Each row is a point on a tangle of strands that fork, close into loops and nearly touch. The rows are in no order.
In the rows, zero is written as 128.
Points whose rows are less than 134 apart are linked; no others are. Some points are linked to none.
j61: 136 159 134 121 140 140 127 102 114 124 130 151 164 139 105 154 144 103 148 124 158 108 146 129 151 142 106 137 118 159 123 148  99 133 119  88 125 125 139 170 146 136 116 149 149  70  61 136  94 119 134 110 116 111 113 136 121
j742: 109 148 103 142 104  98 120  88 145 157 139 143  93 127 167 115 141 109  72 126 116 124  94 114  92 178 116 162 109  95 150 126 160 140 145 185 138 113 115 132 115 107 127  89 106 150 129  72 168 140 109 109  75 120 104 160 127
j37: 121 107 110 148 135  87 160 140  99 131 136 151 122 112 153 115 113 125  98 132 154 156 139  95 138 160 131 155 167 103 119 133 104 127 127 131 137 123 142 128 132  99 120 100  84  84 121 110 107 172  77  96  98 158 132 156 141
j943: 128 136  89 116 117 123 103 119 171 141 139 125  82 134 164 114 111 134  51 142  84 119 127 119 102 182 120 182 108 109 116 114 161 119 128 167 127 110 124 138 131 106 147  86 151 178 109 112 156 150 104 139  96 116 132 164 122
j430: 137 101  83 122 132 138 135 115 148 168 138 152 123 147 136 123  84 123  91 130 103 110 136 125 135 171 110 183  93 102  78 127 131 119 119 110 113 138 150 138 116 104 156  97 155 111  98 135 125 140 103 132  92 135 127 158 122
j917: 129 110 103 149 117 105 140 104 104 182 134 147 106 119 148 120 102  98 111 121 102 162  77 120 106 147 122 122 121  73 127 132 130 127 127 166 115 145 133  96  96 110 133  89 105 125 139 112 159 115 103 106 106 150 120 149 142
j304: 103 119 155 114  89 118 140 108 131 132 112 105 131 133 129 123 146 144  97 138 127 121 116 140 149 114 121 123 113 133 151 118 148 125 146 146 151 143 149 116 130 137  87 138 111 161 156 123 152 124 167 129 131  98 102 127 128
j888: 120 203  86 157 165 155 109 147 138  91 146 135  91 126 150  98  73 137 141 113 129 136 104 130  70 136 134 156 158  91 147 149 115 127 121 171 144 105 106 112 123 122 145 113 122 169 110 120 132 159 106 126 125 171 148 128 118
j921: 134  80 147 113  86 122 154 107 104 166 103 153 162 115 119 144 152  95 129 143 105 125 139 159 161 121 134 105 100 138  91 104 101 152 112  97  97 131 151 117 120 134 123 139 119  92 114 126 133  43 117  99 134 120 125 132 144
j937: 137 203  74 165 214 156 103 159 130  80 154 135 101 136 141 122  74 121 175 103 153 131 131 119  73 126 143 143 162 105 132 167 110 116 121 147 134 105 108 133 131 121 162 123 138 144  96 130 105 161 102 128 132 180 167 110 112
j160: 108 234  88 164 157 120  93 119 128 112 143 123  95 120 105 104 134 120 158 107 136  86  98 107  71 116 104 176 160 134 158 138  68 157 140 155 166  74 114 141 128 139 126 147 140 122  97 101 130 133 102 108 121 145 119 141 115
j561: 146 146 128 107 154 158 104 157 151  76 144 102 111 142 154 127 118 162 135 130 141 145 149 128 128 151 140 115 131 135 139 145 159 107 113 132 128 131  96 155 144 128 139 115 151 171 111 154  93 184 143 167 139 123 162 111 129
j878: 139  70 143 113  88 116 125 119 127 153 111 113 119 140 144 146 142 124 106 161 116 168 123 151 112 151 135  74 117 121 151 123 189 109 118 141 120 154 110 118 123 110 128  81 117 175 173 130 154 134 137 140 127 119 115 122 146
j712:  95 139 162 107  91 129 107  83 141 131 107  95 120 174 112 151 154 143 113 115 138 118 112 157 117 110 108 117 108 151 164 112 166 135 133 153 156 140 122 119 120 136  75 129 147 202 139 133 154 116 192 140 145  75  90 125 111
j487: 135 200 127 121 116 141  90 132 165  67 109  93 121 115 114 137 171 145 132 139 133  90 139 126  94 112 133 100 121 163 165 112 135 146 128 140 128  84 121 136 136 131 132 167 142 180 109 114 117 115 153 168 147 112 133 110 123
j348: 130 125 117 142  96  90 139  64 100 196 133 133 115 113 142 132 162  85 118 131 105 160  91 118  82 128 116 107 127 102 169 139 119 165 135 162 116 125 120  98 118  95 120 106  96 132 140  85 158  64  82  79 112 136 123 154 171
j808: 111  87 168 102 112 148  97 147 151  84 103 102 130 168 138 161 150 127 128 157 142 104 171 151 148 129 163 111 123 170 105 113 174 115 124 120 119 133 114 188 150 117 147 125 195 192 144 184 133 143 145 176 120  80 160 103 126
j753: 118 137 140 122 146 124 165 148 119  98 128 106 143 117 125 102 115 188 121 111 143 142 138 121 178 107 129 166 161 131 130 124 115 124 146 131 172 149 147 108 135 138  59 146  98 106 139 132 119 178 163 110 149 140 105 127 134
j905: 106  92 175 123 125 134 119 166 134 121 115 124 145 130 106 123 112 128 136 130 125 113 123 134 166 104 155 131 113 134  83  86 127 126 145 135 115 139 143 136 115 149 147 147 166 139 153 167 144 118 156 169 137 109 127 113 114
j456: 144 134 112 111 140 150 105 132 158 132 124 115 110 151 141 133 144 131 128 143 113 108 147 124 100 134 122 111 111 147 133 143 149 122 122 102 111 129 108 139 152 122 172 118 166 166 123 136 118 120 126 156 143 125 160 118 124
j973: 163  72 108 124 123 134 170 125  77 171 141 161 146 123 135 125  77 116 150 119 101 171 132 149 142 137 141 114 130  93  87 145 103 130  89 115 102 132 133  79  95 123 133  96  95  67 130 136 112  93  94  91 135 155 137 143 150
j629: 129 121 101 144 145 114 165 114  89 160 129 159 133 137 147 121 105 106 123 117 147 147 145 103 116 153 113 149 166 102 114 145  83 141 111 112 137 112 150 122 129  91 117  98 100  69 103 110  96 137  77  79  98 163 140 157 151
j448: 137 115 132 105 125 146 120 154 137 103 138 116 123 138 144 112  91 157 122 135 136 158 139 140 151 157 137 123 130 116 127 130 162 103 114 145 136 145 106 134 129 136 122 110 127 150 132 153 118 183 151 158 136 129 130 119 125
j639: 142 170 102 139 158 157 107 172 142  61 149 130 108  98 140  96  60 168 130 128 113 148 132 138 117 139 152 152 141  93 124 131 124 110 118 174 129 110 118 110 125 143 147 132 123 153 113 145 131 156 127 153 138 172 144 104 124
j983: 107 181 111 137 105 108 142  80 112 151 133 116 122 117 137 106 163 111 140 124 119 128  90  98  63 122 105 122 175 116 193 163  94 172 136 172 156  96 118 114 136 102  95 112  93 125 156  80 146 105  92  74 111 130 122 157 160
j158:  93 190 135 142 129  99 118 102 125 117 132 108 112 117 124 119 168 140 104 117 159 109 105 117 131 129 106 162 157 142 173 136 109 142 151 146 178 122 126 145 131 139  77 135 111 124 108  88 146 158 133 107 123 112  92 150 122
j867: 147  77 114 119  94 119 180 112  91 170 130 137 151 118 141 134 103 130 121 130 110 158 140 143 169 139 131 113 119 105 106 140 121 132  99 120 123 135 152  99 113 128 100 102  93  79 143 129 127 106 117  95 118 130 104 139 154
j660: 112 125 150 124 122 117 119 129 131 100 122 127 142 133 134 137 142 132 111 144 168 122 141 137 176 166 119 147 130 140 132 122 141 121 138 120 140 134 131 177 148 128 112 131 130 123  99 135 127 173 145 137 110 107 110 134 119
j810: 156 152 108 146 193 151  94 161 148  98 152 144 140 126 111 152 122 105 190 114 126 120 150 124 114 107 146 109 106 135 110 144 126 113 124 110  86 123 114 147 140 138 189 159 155 101 101 148  95 107 132 154 133 139 170  82 108
j200: 134  94 142 121 104 127 127  97 114 177 108 155 147 126 123 148 153  82 136 144 116 132 120 149 130 128 125  96 105 135 119 115 116 150 116  98  95 135 123 127 122 128 149 129 133 111 105 124 131  68 116 116 139 131 133 132 143
j419: 158  99 144 119 123 132 132  96 116 201 119 144 134 145 132 138 171  95 143 121 115 143 129 142  69  93 112  67 133 151 159 147 131 149 117  92 112 149  91  83 136 124 144 119 112 135 155 111 133  64  98 100 170 135 154 138 143
j762: 141 134 136 129 183 141  97 188 152  75 147 125 149 122 107 143 112 140 172 119 135 125 160 125 142 100 158 130 112 138  96 112 142 112 138 122 101 130 121 147 148 140 174 162 162 120 127 173 106 121 157 172 135 130 159  70 111
j857:  97  70 186 120  96 113 116 144 139 138  96  94 117 123 116 122 153 145  92 160 105 105 125 134 148  90 154 112 126 151 119 100 142 120 165 149 143 131 159 135 135 122 131 138 150 185 197 146 167 112 131 162 149  97 143 122 125
j686: 118 103 149 139 127 104 172 113 106 157 147 112 136 125 126 112 122 136 113 106 142 151  93 129 192 135 120 156 137  95 132 142 133 115 161 157 159 166 157 113  98 138  64 115  83  88 148 123 149 161 143  98 116 123  79 152 136
j194: 128 129 132 149 132 118 147 150  90 124 140 146 133  89 123 112  84 128 141 125 122 148  77 128 169 123 153 132 145  86 107 125 100 120 139 150 107 138 151 109  91 147 130 137 101  84 136 130 140 132 116 112 139 160 120 139 132
j929: 147 136  74 109 146 163 115 113 161 136 132 133 117 165 141 149 143 107 146 144 102  96 160 128  95 142 114 123  93 144 114 153 146 122 106  86  98 128 108 153 153 115 182 119 172 137  94 130 100 112 109 141 125 125 165 116 123
j403: 141 171 156 103 147 160  99 152 173  48 126  87 110 151 134 141 138 166 133 112 138 120 163 134 121 120 143 118 117 163 139 115 165 124 120 139 135 122 112 153 148 135 118 146 167 199 109 169  98 147 164 184 156 109 154  89 121
j20: 133 114 151 121 133 143 171 130  95 158 138 149 149 125 108 115 108 123 155  91 120 152 105 129 146  85 133 107 141 130 122 137 102 127 120 109 132 153 145  80 110 157  95 144  99  79 146 140 116 110 154  90 155 126 127 139 132
j381: 119 137 111 133  92  97  98  70 140 163 123 135  98 128 147 139 167 100  86 144 112 127  93 123  81 179 113 130 103 106 156 124 165 145 141 169 117 120  98 143 120 108 134  88 118 166 125  72 173 112 112 118  91 104 104 156 130
j935: 151 106 145 117 134 144 155 166 161  90 114 144 170 131 103 156 154 140 151 117 134 101 188 127 127  65 161  80 122 182 118 108 126 136 111  71 106 110 139  98 171 128 133 182 122 117 157 137 104  84 156 124 145 121 152  78 122
j382: 119 136 142 138 142  95 115 137 116  86 127 141 140 107 138 151 154 114 127 143 173 134 144 110 152 170 133 135 148 146 134 119 120 124 135 114 116 124 123 189 148 123 143 136 123  96  87 126 102 172 107 134 106 138 129 126 135
j257: 138 209  86 139 136 135  83 124 157  90 132 111 103 118 130 131 164 113 142 139 126  90 123 116  73 140 110 135 128 143 158 138 116 147 127 138 123  74 114 162 134 128 170 143 148 147  89 100 115 123 105 138 117 132 148 130 120
j12: 143 209  87 163 204 152  84 144 135 102 153 119 103 134 126 133 117 119 185  91 150 122 117 114  78 102 117 124 140 130 141 163 110 122 115 125 132 112  93 148 131 133 162 132 156 140  92 130  96 140 115 137 137 149 160 115 106
j154: 141  83 139 115  88 135 149 146 113 112 143 120 148 117 127 113  63 163 128 130 116 176 122 160 186 153 154 120 120  87 106 107 156 114 106 162 119 147 130 105  90 140  88 116 108 118 160 151 135 158 162 154 122 132  95 113 129
j90: 123 155 158 120 158 132 112 161 155  68 120  96 127 128 115 131 149 180 131 113 155 121 160 112 133  95 139 119 140 159 144 119 138 120 135 121 150 129 125 143 159 131 118 159 145 164 131 145 108 150 167 161 152 122 144  94 124
j914: 115  55 161 119  86 120 137 102 121 173 114 118 140 162 127 142 126 120 105 139 126 138 123 155 174 152 122 134  94 106 107 114 173 113 140 137 133 168 134 132 110 125 107  93 136 150 157 146 166 122 158 132 109  94  87 134 125
j567:  92 153 169 139 131  96 126 114 119 113 116 104 132 126 108 133 165 144 108 113 172 108 109 124 172 113 116 153 150 155 156 115 114 122 161 125 178 141 141 140 134 142  60 153 121 125 114 118 140 160 162 121 136 108  81 139 115
j412: 165 125 123 121 149 139 134 163 144  84 126 138 165 123 123 151 135 143 171 132 144 129 190 121 132 103 152  79 131 155 114 127 123 124 102  84 100 119 123 134 168 123 154 157 127  94 131 142  83 114 137 139 131 141 157  79 139
j546: 115 153  83 141 114 116 131 115 149 135 141 145  95 118 173 104 105 123  74 129  99 123 113 118 101 178 121 186 119  90 128 126 136 136 125 169 135  98 133 124 116 109 132  91 107 140 121  90 149 154 104 112  80 135 112 154 129
j446: 157  94 108 125 137 152 156 130 101 170 131 162 149 132 129 127 102 100 152 121 110 148 148 140 122 122 133 113 128 121  95 140  96 138  90  86 101 124 130 101 126 124 149 126 112  71 117 134 102  85 100  93 133 154 155 141 149
j45: 122 159 116 148 111  98 147  89 109 158 139 119 111  99 149 116 145  94 128 125 106 154  75 108  67 125 123 109 161  95 184 153 113 155 140 188 142 116 126  97 112  97 111 103  76 129 171  85 161 109  87  85 109 142 116 150 169
j478: 125 114  69 142 124 120 179 116 116 164 125 146 121 125 151 108  92 118 116 121  97 127 130 106 113 132 115 168 147  97 108 153  85 140 110 120 140  99 171 102 115  96 115  99 102 100 141 108 117 118  68  86  89 159 136 151 146
j553: 125 105 150 137 129 129 158 145  86 147 134 144 147 100 113 117  92 123 158 108 112 151  88 132 174  96 149 120 127 104 101 122 105 125 132 127 107 151 159  92  90 161 117 142  98  80 144 146 130 108 137 108 154 136 125 137 126
j41: 123 137  83 135 143 145 152 130 131 157 135 140 112 126 132  96  87 132 128 126  99 113 131 114 112 126 113 173 132  99 106 143  92 128 122 122 142 111 153 109 122 127 139 114 128 104 123 117 116 126 103 101 113 155 132 145 129
j334: 132 124 111 138 154 119 134 103  97 169 139 174 134 138 133 134 118  89 129 116 151 140 138 103 117 156 111 158 141 116 110 140  89 143 116  98 119 131 134 145 127  98 136 119 129  74  70 123  94 120  67 100 106 158 148 161 141
j906: 103 105 167 146 118 103 139  95 119 159 145 106 124 149 127 128 141 117  98 111 154 137  87 135 180 158 115 159 112  99 148 127 171 115 156 179 156 163 132 134 100 132  79 108 108 131 139 115 169 150 153 123 102 101  64 140 129
j672: 138 104  85 110 128 136 113 140 166 134 136 124 106 132 149 123 101 146  84 146  99 108 152 120 126 170 122 174 107 119  99 121 139 111 120 129 114 117 137 148 143 107 169 102 167 150 105 142 133 149 103 148 102 122 153 142 119
j843: 143 153 113 137 158 118 138 188 129  58 139 132 136  88 123 122 106 174 135 135 139 140 170 109 152 135 141 157 152 126 108 114 112 119 143 128 142 117 137 148 159 135 137 154 116  89 120 136 109 178 133 128 121 166 125 100 129
j315:  98 107 162 114  97 126 106 126 137  72 102 115 139 143 145 156 152 114 112 165 166 111 160 151 163 161 137 124 124 159 124 114 165 119 128 118 124 133 132 193 149 120 119 131 155 164 118 145 134 158 140 154 106  88 129 112 124
j856: 131 136 129 116 132 145 148 108 112 150 136 142 150 149 122 122 114 129 130 120 148 121 139 134 153 139 100 152 121 128 117 151 115 127 123  99 147 140 142 130 132 135 107 121 123  81  97 128 111 136 144 104 123 118 106 149 127
j296: 136  91 168 134 137 119 131 133 107 169 122 127 135 130 123 128 149 112 139 116 139 157 116 128 107  86 121  62 150 140 154 142 135 123 125 107 115 163 111  91 123 132 141 130 106 128 173 133 123 103 117 121 173 134 157 129 141
j151: 129 127 125 132 138 138 131  91  98 213 134 162 120 132 102 111 109  84 141 106  98 121  78 116 111 113 107 151 103 105 111 140 109 135 137 127 129 151 139 101  87 151 129 128 137 105 119 118 147  79 116  98 122 134 121 162 111
j426: 113 118 161 105  97 153 126 106 142 146 101 124 133 168 105 144 132 121 132 120 104 117 111 164 120  88 133 106  94 151 129  96 154 133 128 124 133 146 121  96 106 147 102 141 154 175 149 151 143  97 197 145 156  93  96 119 115
j193: 159 122 114 109 133 166 143 133 125 133 132 152 155 145 124 139 114 114 163 125 123 130 159 141 127 121 129  91 122 141 114 141 119 122  92  86 108 128 114 111 138 136 150 135 128  85 115 138  93 108 141 122 138 139 147 109 134
j60: 106 120 138 134 139 115 163 147 115 134 143 102 123 108 133  99 109 166 115 105 117 138 107 118 182 108 126 179 148 111 121 134 112 117 167 147 169 161 157 105 107 145  78 130 103 105 156 137 137 163 142 111 151 132 104 142 133
j162: 145  84 133 117  78 116 163 104 100 155 114 145 169 114 135 146 124 121 115 152 116 132 150 150 189 154 124 126 107 123  96 122 109 146 107 100 110 126 163 125 119 117 107 115 107  78 119 123 131  85 112  99 112 121 101 139 148
j757: 129 102 131 124 116 140 144 141 137 156 114 139 139 119  94 117 141 114 126 128  82  76 130 131 145  80 132 134  93 148  87 103  98 136 143  96 120 125 165 100 117 173 139 172 141 114 146 130 138  57 135 128 146 103 131 124 107
j688: 138  88 109 133  89 103 175  99  99 166 136 128 129 107 155 127 115 114 111 133 102 164 108 131 148 152 129 114 116  77 127 142 134 134 111 156 126 133 142 102 101 114 106  87  86 101 152 107 150 105 103  91  98 137 103 136 161
j600: 135 141 136 135 170 126 147 171 117  80 132 117 135 112 105 117 112 183 138 115 148 147 156 108 164 109 139 154 165 129 111 119 109 121 146 117 160 144 131 126 148 139  93 157 114  87 123 138 103 183 165 123 143 156 121 113 132
j138:  91  73 178 118 103 114 163 144 128 103  98 108 151 132 108 127 137 168 105 125 143 114 143 133 177  72 153 138 143 162 119 102 130 119 152 111 151 148 171 107 141 127  71 168 122 158 189 160 135 134 162 137 150  95 118 112 121
j175: 101 198 128 140 106 103 121  90 117 122 134 118 116 118 136 119 174 124 117 123 154 123 101 108  87 140 100 133 166 137 194 152 112 161 135 160 166  91 116 144 139 115  89 117  91 128 118  69 146 138 105  88 108 118 106 156 134
j431: 149 124 128 114 121 143 117  88 133 192 117 128 113 164 129 145 169 109 148 123 111 131 119 141  53  94  97  73 130 149 164 157 153 143 122 101 120 151  83  88 133 126 139 105 143 162 165 116 135  88 131 113 168 123 138 141 121
j442: 116 114 151 127  98 113 147 122 122 133 119 116 132  98 133 120 140 135 110 140 122 137  99 126 142 118 129 100 131 123 153 122 127 130 131 148 130 136 143 114 116 134 117 137  98 128 155 113 146 120 135 126 139 128 116 132 150
j877: 151 165 111 137 176 150  90 185 165  50 151 113 110  99 133 110  87 164 138 130 117 128 146 120 123 135 161 147 129 112 116 122 133 103 131 167 116 107 120 140 140 136 178 145 148 161 108 153 129 145 120 171 138 159 159  90 120
j737: 149 126 105 116 152 149 136 173 151  94 139 102 114 118 150  94  97 187 118 134 116 139 178 110 116 126 137 130 147 123 123 151 128 109 105 116 147 120 123 108 159 120 142 124 122 147 155 140 111 161 124 142 143 152 160 106 137
j308: 133 179 116 152 173 129 129 162 101  80 144 150 137 101 116 129  90 136 160 123 153 142 121 121 141 135 146 151 161 111 113 126  88 120 137 140 134 107 133 139 130 139 138 149 115  62  84 124 114 165 124 113 124 178 121 121 128
j142: 104  46 188 115  94 121 158 159 130  88  94 129 168 137 108 139 131 149 131 133 150 107 171 142 158  66 169 112 144 171  92  86 139 131 127  88 119 139 158 119 143 116 102 167 142 149 206 171 130 118 152 143 135  97 141  91 120
j883: 122 135 113 142 142 128 115  91 108 196 137 155 109 137 124 121 102  86 143 104 114 142  68 122  82 118 113 131 126  94 127 140 117 125 123 139 113 146 115 107  95 123 141 106 131 120 112 120 147  97 108 109 127 147 127 159 121
j502: 117 217  90 145 160 139 105 111 131 134 141 125 119 127  92 107 140 114 160 115 131  81 120 101  95 106  92 180 135 136 139 133  68 148 141 134 165  89 136 144 129 149 128 162 147  97  83 100 123 112 117 111 119 136 122 140 113
j944: 131 110 103 116 127 143 150 124 130 155 127 127 124 133 137 108 112 142 114 129 119 117 151 120 137 122  97 152 122 121 112 150 116 127 124 106 143 136 149 113 138 130 128 118 130 118 135 128 125 129 131 112 134 133 129 137 126
j179: 133 166 112 120 139 138  81 124 161 105 122 108  93 134 141 138 163 123 118 150 120 101 129 118  91 155 117 120 112 148 148 139 147 127 134 129 113 107 102 173 141 123 171 122 163 183 101 120 117 135 111 168 126 111 160 132 117
j631: 130 139 143 124  98 125 111 100 131 140 106 129 140 113 128 140 165 112 132 147 124 125 109 139 106 120 124  79 124 134 163 120 119 147 120 134 113 121 121 119 129 126 137 130 118 133 125 108 139  93 128 134 138 122 123 130 141
j611: 128  56 145 115  82 119 155 150 124 134 110 119 151 118 130 123 113 151 119 158 114 139 146 151 178 126 139 111 119 127 102 109 137 128 116 108 114 136 148 117 124 130 115 130 123 125 176 152 140 123 141 142 131 120 117 110 134
j852: 106 103 146 142 122  85 138 117 119 142 144 119 104 126 151 117 141 123  83 121 163 153 105 108 151 172 119 147 139 101 154 138 156 117 151 168 150 146 124 135 121 117 105  98  87 129 130 101 147 178 114 111  98 123 104 152 128
j779: 122 198 110 151 172 132 102 132 133 115 146 131 126 123  97 123 129 119 148 113 140  93 124 110 129 116 107 180 116 144 121 127  83 133 147 128 155 107 140 158 130 151 137 158 154  89  68 119 107 130 131 130 123 129 108 133 110
j229: 125  99 153 128 109 125 118 166 130 102 123 132 142  99 131 124  95 128 134 155 119 140 114 142 164 148 164 122 119 110  96  89 138 120 128 147  96 128 128 147 111 134 164 135 146 129 142 157 143 143 131 172 123 136 132 110 128
j287: 142 107 135 104 124 164 169 132 122 153 132 143 144 154 120 121 111 139 144  95 116 141 132 147 119  78 130  92 129 140 133 138 134 117 100  98 137 152 113  67 123 158  97 138 109 115 165 149 110 110 178 110 165 124 125 123 126
j182: 122 242  84 174 174 137  87 127 123  93 154 126  94 127 120 122 123 117 181  96 153 110  95 112  65 119 110 149 160 137 160 155  87 148 119 147 150  84  97 165 116 132 135 129 148 134  80 108 113 150 101 120 125 152 136 131 110
j624: 129 146 122 116 150 151 131 138 150 123 120 127 131 142 108 124 150 149 132 123 133  89 167 116 121  86 112 135 121 163 126 137 118 127 130  87 137 120 137 119 170 146 139 166 140 128 125 128 108 106 148 126 151 120 152 110 116
j476: 105 124 140 148 147  94 110 113 107 162 154 132 104 146 132 122 129 105 114 101 175 157  79 112 129 163 109 144 144 103 150 141 138 110 143 150 143 153 107 138 101 120 114  96 115 115  96 115 133 182 111 125 112 139 116 163 117
j302: 110 144 157 127 112 112 104 110 117 117 117  98 118 143 129 142 177 137 111 134 175 130 121 123 117 136 100  97 148 153 176 153 152 125 128 115 144 132 110 157 151 123 103 121 123 165 123 107 128 157 134 124 135 104 129 133 122
j65: 158 143 116 116 115 151 101 103 153 177 103 111 105 142 121 142 169 125 142 145  72 118 120 149  46 103 110  82 118 147 168 125 149 145 141 127 114 131  92  84 125 128 149 118 153 187 176 116 159  79 147 133 174 126 128 140 124
j370: 118 165  95 139 112 117 129 139 153  92 145 150  99  94 162 104 108 127  78 144 112 119 119 118 120 187 134 181 132 114 121 119 123 129 132 176 134  88 134 140 117 126 145 114 101 125 112  92 146 166  90 123  89 148 110 145 123
j972: 127 100 154 117 106 139 128 134 118 122 138 127 142 143 130 122  95 141 131 130 135 168 113 150 170 166 147 116 121  97 122 116 168 109 120 159 125 154 109 127 104 136 107 106 114 135 131 152 134 174 169 152 125 125 103 128 131
j809: 140 135 121 118 153 143 105 187 160  66 152 112 128 111 128 123  92 162 136 142 119 131 160 130 157 138 151 163 110 124  96 107 135 113 138 149 118 110 125 162 151 140 166 146 164 138 114 169 123 152 139 177 126 133 149  97 121
j17: 139  69 148 118 123 152 167 169 146 111 117 152 167 124  91 140 135 122 140 106 101  86 170 140 146  58 171 109 104 172  79  85 112 142 121  70 104 114 154  88 148 159 126 194 132 110 172 148 119  64 153 128 141  98 140  87 110
j167: 137 135 121 141 170 129 130 102  92 151 145 164 148 142 121 151 130  91 147 114 159 132 155 110 140 157 107 159 138 137 105 151  87 134 125  85 125 126 132 176 141 114 128 132 135  51  52 134  80 128  86 101 111 145 134 147 138
j276: 135  49 155 123 105 110 141 129 109 170 121 118 134 139 133 132 139 117 121 140 134 171 123 140 124 123 131  69 138 123 146 132 158 119 125 124 115 163 115  99 120 114 135  95 109 145 178 141 132 121 119 136 154 131 136 128 147
j125: 125 131 113 128 130 149 129 110 124 186 124 149 123 127 100 105 122 103 130 124  79  96 102 122 124 104 109 155  88 123  99 124 104 132 144 120 125 136 149 104 101 163 144 148 145 116 126 121 140  69 126 115 142 123 121 150 110
j106: 116  72 151 118 108 140 149 162 133 128 107 133 157 119  98 123 121 118 137 128  92  91 143 141 178  82 152 140  97 146  63  84 114 145 142  93 110 126 173 113 115 162 130 169 153 115 162 154 135  77 149 144 140  99 129 108 108
j535: 147 173 132 109 108 156 101 108 159  88  95 101 135 141 113 153 173 143 144 132 126  97 129 149  81  99 129  70 120 171 177 117 149 151 113 121 119  99 111 117 128 123 122 156 149 187 136 122 122  98 171 159 162 104 132 116 124
j621: 127 103 141 138 112 106 135 166 107 100 134 140 138  79 136 108  91 143 122 145 135 159 104 132 167 157 164 121 147  94 116 105 127 114 133 154  99 135 127 131 105 133 142 127 108 111 145 139 147 158 114 153 126 153 121 118 132
j713: 125 112 138 138 124  84 133 141 109 114 125 144 137  96 145 130 151 123 106 149 163 144 146 100 141 153 132 132 150 128 131 117 109 132 137 120 123 118 138 158 150 111 147 128 104  95 108 106 115 152  81 114 114 148 134 134 149
j299: 146 141  90 130 179 144 103 140 152 114 144 136 138 141 117 151 135 102 171 132 123 108 158 119 118 130 127 137  91 142 103 147 121 115 126  99  90 123 123 174 144 125 192 146 166 103  81 142  87 109 109 143 111 127 161  95 118
j30: 113 137 133 102  94 137  86  90 140 129  92 110 116 175 125 161 172 119 112 156 126  93 138 151 111 138 110 104  99 166 146 131 162 130 138 108 124 125 113 154 147 126 127 127 176 196 124 125 143 106 145 155 133  84 129 134 107
j824: 134 128 116 135  95  93 117  52 111 192 125 128 111 124 137 151 179  91 113 136 111 149  95 118  55 146 102 103 122 108 183 141 149 163 133 154 119 125 102 111 124  92 126  89 114 157 141  81 171  88  99 100 109 119 118 154 148
j156: 120  47 147 119  80  96 146 105 118 160 121 113 122 141 138 146 138 123  87 149 132 163 124 147 154 164 133 113 109  99 137 122 192 113 132 155 126 161 129 129 127 113 109  80 112 164 172 123 171 135 139 126  99 109  91 126 141
j814: 109  72 171 113  98 123 144 147 133 121  86 128 152 136 112 147 155 138 117 150 141  98 170 143 142  81 145  88 127 173 123 114 139 125 131  83 120 132 147 122 155 117 127 150 137 156 183 145 137  98 140 138 150 103 149  97 125
j726: 111 134 132 144 159 102 103 121 113 159 142 133 102 140 135 116 141 115 121 107 164 145  96  93 103 138 106 136 156 117 142 148 123 123 132 122 138 144 106 145 124 112 139 107 135 132 109 114 123 167  94 129 123 145 148 157 118
j388: 132 147 139 106 117 159 130 107 140 139 126 123 134 157 118 131 119 137 145 107 120 136 110 153 105 100 121  93 114 139 154 123 146 130 101 130 134 145 105  95 115 148 105 137 131 150 132 141 122 113 194 128 153 114 109 124 124
j331: 167 172 124 121 115 163  93 106 167 132  92 111 122 127 116 140 166 128 157 144  85 100 129 151  53  94 122  71 122 158 171 117 144 148 130 122 111 113  98  89 122 128 152 147 150 185 158 111 142  76 152 152 179 115 136 127 125
j997: 141  50 138 109  72 121 155 159 112 117 122 118 160 107 129 123  76 169 129 148  99 165 141 161 186 142 154 109 123 107  88  98 147 121  96 128 110 137 134 113  99 134 105 123 124 122 192 159 138 139 141 165 123 127 105 100 127
j77: 103 133 171 140 141  98 125 134 120 104 132 115 132 127 119 132 147 146 115 125 180 134 118 125 186 147 120 164 157 140 134 112 128 117 160 126 165 152 129 163 134 140  85 135 112 108 110 132 140 197 145 124 125 120  85 142 114
j714: 126 181  94 141 181 126 116 129 110  79 157 126 110 135 147 152 129 113 161 115 172 153 127 113 130 174 130 133 150 140 135 168 130 112 120 124 123 124  93 193 125 126 121 109 133 104  63 130  73 209 107 135  98 131 140 133 119
j603: 128  66 147 119 107 123 149 155 128 132 112 122 144 114 128 124 135 153 121 148 124 124 158 127 153 107 140 105 127 147 106 117 122 125 125  89 113 135 144 121 147 129 143 140 124 128 172 143 130 111 124 140 144 125 151 107 132
j95: 145  91 154 110 136 150 113 164 167 112 118 116 127 150 130 140 145 143 128 145 125 113 171 137 128 111 150  90 122 157 116 128 164 103 119 102 110 136 106 149 153 119 173 124 172 171 164 164 127 124 141 172 147 109 175  98 124
j693: 130  72 129 114 112 126 131 112 131 175 129 141 131 149 133 124  99 122  98 134 112 124 129 139 168 170 112 167  90 106  88 125 153 111 134 118 116 154 142 147 115 120 136  93 152 126 122 141 149 137 127 136 102 111 108 154 118
j909: 150 210  92 137 152 143  86 143 164  66 134 102 130 117 118 152 168 117 175 130 130  96 141 120  91 110 126 109 113 151 151 130 117 138 124 133 121  81 125 153 145 137 169 166 151 135  88 115  96 104 131 156 128 136 147  90 119
j863: 133 105 118 133 126 115 115  95 101 155 140 161 132 139 145 137 106  80 139 127 143 170  98 139 126 175 136 106 112  98 118 135 147 118 109 138 103 147  99 133  97 106 144  88 111 106  89 129 113 140 110 131 113 142 129 151 144
j337: 117 196  98 129 127 129 110 136 160  80 137 132 100 105 145 110 136 133 101 142 124 101 128 113  97 159 123 161 131 130 148 124 124 133 134 170 141  85 123 146 132 139 152 129 123 150  97 102 135 154 112 135 110 136 123 136 121
j2: 123 185 120 154 171 131 127 142 106 118 143 145 125 106 105 115 101 129 146 110 134 119  99 116 143 117 124 173 138 117 106 127  83 123 148 138 138 115 149 130 116 149 132 153 128  77  85 129 122 138 130 112 132 155 108 135 121
j126: 104 120 169 118 142 119 141 148 135 101 105 107 135 134 101 133 161 174 119 111 162 115 145 116 142  70 134 111 155 172 144 116 131 111 144  96 154 145 142 115 160 125  83 168 123 150 160 142 119 141 166 131 168 111 141 110 121

A fork is a point with three links, a tip a point with one. Leave the first point through the second and follow the links. Name the first fork or tip that comes.
j442 / j631: j867
j712 / j426: j106
j45 / j983: j660
j693 / j914: j257
j937 / j12: j726
j878 / j156: j546
j160 / j182: j456

How many points has the smallest loop of links through each point below? Write 0 if it is on no loop.
j142: 13
j41: 8
j672: 20
j621: 24
